Each row is a point on a landscape with many peaks, with its height.
From any point a climber steps to the highest of the 2 points nearest to it. It stops when none of these is higher. Distance is the straight distance between rows; heights are no part of it.
Z130: [ 23 -13  -9 -20 -49  45 -31   5  35  16  20  45 -39  12  33  30 -20  15
 -39  23  57 -61 -13]  h=509
Z936: [-21 -32  20 -41  29 -16 -44  10  31  30 -32 -27 -10 -22  -2   8  32 -49
  44 -34  75  38 -27]  h=98
Z481: [ 18 -37   8  -7  21 -13  21 -24  21   9  43   1  -9  35   4 -58  25   3
 -84   0 -16 -26  14]  h=626
Z498: [-20 -38  19 -42  12 -45 -27 -28  27  33 -41 -45 -45  -2 -41 -12  38  23
  22  -8  53   6  27]  h=276
Z841: [  5 -54  -2 -36 -26  19   4  -5   9  16  29 -21 -33   5  28   8  24  -4
  -5  11   2 -30   4]  h=618
Z803: [  6 -31  -2   8 -51  -3  54   8 -10 -17  36 -17 -19 -16  14   9   5  57
 -10  36 -45 -35 -12]  h=302
Z493: [ -5  10  -1   9  11  35 -11  25  -5  -7  32  11  38  -3  32  18 -10 -59
  -7 -14   4   9 -38]  h=648
Z433: [-15  25 -16  36 -37  49   9  35 -22 -15  31  26  23 -27  22  41 -31 -27
  10  17  -6 -12 -67]  h=106
Z15: [-21  22  21  -5  40 -50 -25   7   6  -6 -35  -7  21 -11 -35  -4  19  -7
  18 -31  20  50  10]  h=647
Z242: [ -2 -55   3 -21 -45  21  45   2 -12   4  31 -52 -40 -25  32  14  25  17
  25  24 -33 -20 -15]  h=232
Z614: [ -8  -6  27 -17  33 -25 -41  28  22   3 -13   4  24  -8  -2  -6  22 -56
   3 -38  38  33 -22]  h=586
Z927: [ 27  36   7  37  25  19   2  16  27 -23  36  61  41  -2  -3   5 -27   2
 -63   9 -38 -23   0]  h=520
Z220: [-23  -4   0 -31  11  -6 -46  13   9  31 -54 -21 -14 -21 -12  21  15 -40
  69 -22  77  40 -17]  h=118
Z486: [ -7  49 -13  45 -12  47  14  37 -24 -33  29  38  41 -33   9  37 -34 -33
   5   8 -16 -10 -53]  h=86
Z106: [ 12  41 -14  36 -28   2   3 -20  11 -13 -18  28 -11  -1 -14  18 -49  74
 -15  33 -19 -31  25]  h=610
Z662: [-30 -37 -13   7  -7  60   2  22 -21   6  50 -11  23 -22  47  43 -18 -48
   3   8  -7  19 -81]  h=151
Z68: [  3  -7  -2   3 -57  13  19  13   1 -11  21   2 -20 -13  16  26  -4  47
  -5  36 -21 -39  -6]  h=354
Z525: [ 20  65 -16  14  -4  19 -31  -4  -2  -6 -41  61 -20  -7 -21  14 -52  36
   6  28  21  -8  23]  h=465
Z515: [ -3  43  -6  32   0  -7  30  -8 -21 -27  -7   0  29  -6 -16  17 -15  29
   9  13 -51  11  19]  h=614
Z297: [ 15 -23  -8 -15 -43  39 -14   7  28  10  36  22 -29   7  40  36  -9   4
 -26  16  34 -51 -26]  h=592
Z673: [ 19  55 -15  20 -15  18 -14  -5   4 -15 -16  55  -6  -4 -13  18 -44  42
 -11  27   4 -20  13]  h=534
Z957: [-11 -31  11 -32  11 -40 -24 -14  18  25 -28 -27 -24   6 -25 -11  30  14
  11  -8  33  10  27]  h=293
Z471: [-13  40  -9 -18   6  -2 -41  20 -16  19 -68  12 -24 -12 -17  14  -9 -18
  80  -7  62  36   4]  h=172
Z856: [ 24 -32  -1 -35 -14   8 -33 -20  45  26  17  24 -44  37  20  -1  -1  34
 -58  14  38 -53  27]  h=530
Z639: [  3  17 -16  18 -74   6  10  26   1 -11   9  21 -19 -20  14  29 -32  59
   3  53 -14 -46 -11]  h=442
Z822: [-13   5  14  11  44 -40  18  21 -17 -23   9 -17  53  -7 -15 -18  34 -39
  -2 -31 -34  44   1]  h=601
Z400: [  3  -9  31  27  52 -59  35 -24  16  -8   4 -14  37  15 -36 -79  27  -9
 -59 -42 -24  16   3]  h=585
Z30: [  4 -22  -4   2  28 -21  43  -9 -15 -10  39 -27  17  11 -11 -39  33 -11
 -36  -8 -47  13  10]  h=685
Z22: [ 17 -42  12 -20  20 -14  -6 -12  35  12  39  19 -10  34  11 -43  20   1
 -84  -3   4 -35  16]  h=607
Z384: [ 18  63  -9  34  -8  58 -22  31 -20 -25   2  80   9 -24   1  18 -51 -17
   6  10  35 -31 -31]  h=38
Z575: [  4  34 -13 -18 -14  27 -41  14 -14  20 -62  24 -47  -5  -7  18 -26   0
  73   6  66   9   9]  h=235
Z768: [  0  23  -9   8  11  35 -35  23  -7  -3   1  34  25   2  19  11 -27 -58
  16 -14  34  12 -38]  h=741
Z152: [  1 -41  12 -16  27 -29  22   2   1   0  30 -28   5  11  -9 -46  51 -28
 -36 -13 -21  17  -1]  h=660
Z350: [-15 -49  -3 -13 -40  32  27   5 -11   5  25 -46 -20 -23  39  28  13 -11
  34  10 -23  -5 -31]  h=199
Z840: [-16 -25  34 -19  43 -14 -36  40  28  -1  -8   6  39  -9  13 -10  23 -76
  -6 -46  43  35 -43]  h=554
Z456: [ 18  59 -15   2   3  -2 -43  -8   5  10 -57  46 -32   9 -23   2 -39  36
  18  17  39   4  35]  h=391
Z308: [ -7 -16  33  13  63 -53  33   1   4 -18  14 -20  48   0 -29 -69  41 -30
 -50 -35 -30  32 -11]  h=611
Z790: [ 14 -23  -6  11 -14 -17  82 -40 -20 -14  17 -45  -8  10 -14 -35  16  40
 -17   8 -64  -2   8]  h=584
Z295: [-27  24  -3 -16   8  -1 -41  17 -16  21 -55 -16   1 -22 -11  18   0 -42
  78 -20  46  46 -16]  h=140
Z114: [-14   8  13 -13  33 -30 -25  23  11  -5 -13   0  29  -1 -11  -9  23 -34
   3 -28  18  33  -1]  h=616
Z879: [ -5 -14  -1 -18 -13   2  15   0 -17  -3   8 -33  -6  -5   8  16  14   5
  19   7 -23   5  15]  h=561
Z248: [ 19  12  -4  48 -21 -22  43 -56   7  -8 -10 -10 -10  14 -16 -20 -16  62
 -29   0 -46 -33  35]  h=625
Z592: [ -3 -37  23 -13  54 -36  34   5  11  -9  27 -22  28   8 -15 -78  53 -36
 -63 -25 -22  26 -18]  h=633
Z44: [ 15  48 -11  23  -2  65 -33  23 -32 -14 -10  76  -4 -18   9  18 -53 -28
  24   1  53 -15 -34]  h=62
Z292: [ 13 -12  -6  20  18 -11  53 -26  -4 -13  37 -14  13  16 -12 -32  15  13
 -49  -6 -51  -6  14]  h=664
Z988: [ -9  24   4  -7 -30 -13  10 -20 -12   0 -47 -25 -29  -7 -12  15 -33  70
  60  34 -24   0  30]  h=446
Z597: [ 20 -36   9 -27   9  -8 -26 -16  40  24  23  25 -24  41  21 -24  11  19
 -76   2  27 -44  22]  h=581
Z111: [-26  19   6 -12  20 -40 -20  11 -12  -2 -42 -26  15 -19 -28   8  25 -16
  54 -23   4  52  14]  h=680
Z802: [-20   8  -6   7   3 -27  32 -10 -40 -19 -19 -49  23 -11 -20   1  17  15
  51   2 -53  42  26]  h=635
Z333: [ -7  15   3  24  36 -22  24   1 -16 -20  16  -9  43   3 -17 -11  14 -18
 -11 -13 -46  24  15]  h=624
Z543: [-12  26  -6   4 -25  -4  20  -6 -26 -18 -25 -26  -1 -13  -8  25 -18  45
  49  24 -38   8  22]  h=523
Z931: [-30  34  -4  -6   8 -23  -6  13 -30  -7 -48 -34  19 -19 -25  19  10 -11
  74  -5 -14  56  20]  h=723
Z521: [  2  33 -13  -5 -13  56 -45  10 -34  20 -52  36 -41  -9   5  22 -40  -9
  71  -1  79   3 -15]  h=163
Z278: [-11  -6   3 -10 -28   0  25  -3 -27 -10  -8 -40  -9 -15   6  23   7  25
  50  18 -42  10  17]  h=506
Z533: [  4 -10  11  -1  20  14  -7  27  11  -8  38  10  29  13  28   2  13 -57
 -25 -22  -6   0 -22]  h=604
Z839: [  8 -39   0 -31  -4   3 -12   0  13  18  20 -11 -16  17  16   1  27 -10
 -23  -1  13 -20   8]  h=600
Z228: [ 16 -25   0  14  17  -7  38 -26   7  -8  44  -1   4  26   2 -37  13  15
 -76  -1 -37 -26   7]  h=646
Z460: [ 27 -26  -3 -38 -38  31 -34 -10  46  22  17  34 -52  22  31  20 -10  32
 -44  26  51 -63  11]  h=451
Z438: [ 18  -8  -5  33 -17 -22  65 -57  -6  -5   3 -28  -8  15 -15 -32   2  57
 -25   2 -50 -21  25]  h=608
Z391: [  5  28 -14  28 -53   2  10  11   6 -13   3  38 -13 -16  -2  24 -39  73
 -17  51 -10 -48   6]  h=529
Z414: [ 24  66  -6  49  28  14  -4   4  20 -22   5  74  39  -5 -23   5 -50  15
 -48  13 -27 -18  10]  h=482
Z288: [-12  12  -4   2 -20 -34   0 -40  -2  13 -56 -28 -29  18 -25   1 -23  60
  44  15 -11   6  48]  h=385
Z58: [-25  12  -7  -4   0 -16  20   8 -41 -14 -27 -49  20 -21 -12  15  20  -9
  76  -5 -44  45  18]  h=671
Z742: [ -5 -16   3 -23   1 -27 -14 -23  11  16 -19 -11 -19  17 -12  -4   8  25
   1   2  14  -2  34]  h=314
Z392: [ -7  -5  21  -3  36  11 -43  41  18   3  -2  29  47   8  22  -6  -9 -85
  -8 -37  45  26 -50]  h=558
Z421: [-23 -29 -12   9   1  42   9  14 -24   1  41 -28  24 -16  43  32   6 -61
  14 -14 -16  31 -58]  h=164
Z509: [-17 -35  -7  -3 -17  36  18  13 -21   1  34 -39   5 -19  40  28  15 -38
  26  -6 -25  10 -38]  h=178
Z849: [ 12   7  14  34  26 -52  11 -42  19   4 -11   1  19  24 -30 -49   3  18
 -46 -31 -18  -7  33]  h=533
Z643: [-15 -20  -3  -6   4 -33  40 -19 -31  -1 -14 -62   1  -4 -24 -16  29  14
  39   0 -46  28  25]  h=602
Z864: [  0 -29   6 -40   4 -15 -46   8  39  31 -16   2 -25  10   3   4  21 -12
  10 -15  65  -2   9]  h=596
Z584: [  0   4   0 -26   8  -4 -47  18  22  20 -24  14  -4   6   4   8   8 -33
  21 -13  52  15  -2]  h=531
Z91: [  5 -43   1 -14 -36   6  55  -4 -15 -10  34 -44 -24 -15  13  -3  19  35
   4  27 -53 -12  -5]  h=268
Z619: [ 13  28 -10  49 -24 -12  20 -43  19  -7 -13  14  -6   5 -13   1 -39  75
 -23  17 -29 -36  32]  h=653
Z718: [  2  -1   0  22  10 -36  18 -45   3   8  -7 -14   6  23 -19 -30   5  28
 -26 -14 -23  -3  32]  h=513
Z652: [ -5  39  -6  38  28 -25  30 -10 -20 -28  -1  -7  49   0 -25  -3  -4   4
   7  -7 -60  28  26]  h=655
Z640: [ 12  41 -14 -19  -8  13 -48   5   0  19 -59  35 -43   7 -14  12 -22  17
  43  15  65   7  24]  h=307
Z129: [ -7  14  -4 -12  -5 -29 -21 -25   8  15 -43 -10 -20  15 -20   0 -13  42
  17   6  14   7  40]  h=344
Z79: [ -4 -53  -1 -36  10 -16  18  -2  -1  15  25 -40 -14   5  -3 -33  52 -22
 -18  -4 -14   2   4]  h=634
Z741: [ 12  35 -13   9  -7  65 -45  22 -30   5 -29  62 -28  -5  12  17 -50 -13
  43   0  79  -9 -23]  h=105
Z153: [  6  27 -13  -4  -9  40 -31  14  -4  -2  -5  30  -3  -3  16  25 -29 -30
  23   1  35  -4 -19]  h=628
Z830: [ 14  -4  14   3  23   9   2  18  16  -9  41  25  26  13  22  -5   7 -29
 -51 -11 -13 -15  -2]  h=575
Z344: [ 18  11   8  26  26   5  14  -2  18 -19  42  35  30  16   4  -9  -5   4
 -65  -2 -38 -17   9]  h=548
Z389: [ -1  15  -8 -22  -5  22 -39  12   5  14 -18  20 -14   7   7  19 -14 -24
  34  -5  45   8  -5]  h=532
Z869: [  0 -24  -9  -1   3 -22  64 -24 -33 -12  13 -57   3   0 -13 -27  26  18
   5   6 -66  20  15]  h=573
Z360: [ -2 -35  -1 -25  -1 -13  21 -13 -11   6  15 -42 -13   1  -2 -11  32   0
   0   5 -20   2  16]  h=603
Z96: [-26  -4 -19  20 -30  63   0  28 -31  -2  28   6  18 -27  33  42 -33 -28
  18  19   5   4 -78]  h=129
Z925: [  7 -29   4 -39   4  -6 -37  -1  29  24   5   2 -21  15  14   1  20 -13
 -13  -5  42 -16  15]  h=650
Z949: [ -7  14   7   9  31  36 -43  37  -3   6  -2  37  41   4  19   5 -29 -80
   9 -27  43  27 -50]  h=641
Z896: [ -6  25  -4  19 -13  -6  18 -18 -16 -17 -15 -14   4   0 -16  11 -15  43
  15  17 -36   3  27]  h=574
Z832: [  8 -43  -3 -17 -39  34   6   4  14  10  41  -9 -30   1  38  24  14   1
 -22  12   1 -42 -17]  h=679
Z913: [ 16  -7  15  33  35 -53  29 -34  18   1  10  -2  25  26 -23 -77  19  -4
 -67 -33 -25  -9  15]  h=559

Where does a climber stop that starts at each point below?
Z840 -> Z931
Z879 -> Z30
Z460 -> Z30
Z869 -> Z931
Z344 -> Z768
Z957 -> Z652
Z220 -> Z619
Z498 -> Z652
Z849 -> Z30

Call two points neighbours if one is among the 2 nearest of the other. Go from one point of each pair to the other, from neighbour to neighbour, staying as high as possible. Name the lowest point that can't be avoided.
Z925, Z619 -> Z584
Z768, Z619 -> Z840
Z931, Z619 -> Z869
Z925, Z832 -> Z839
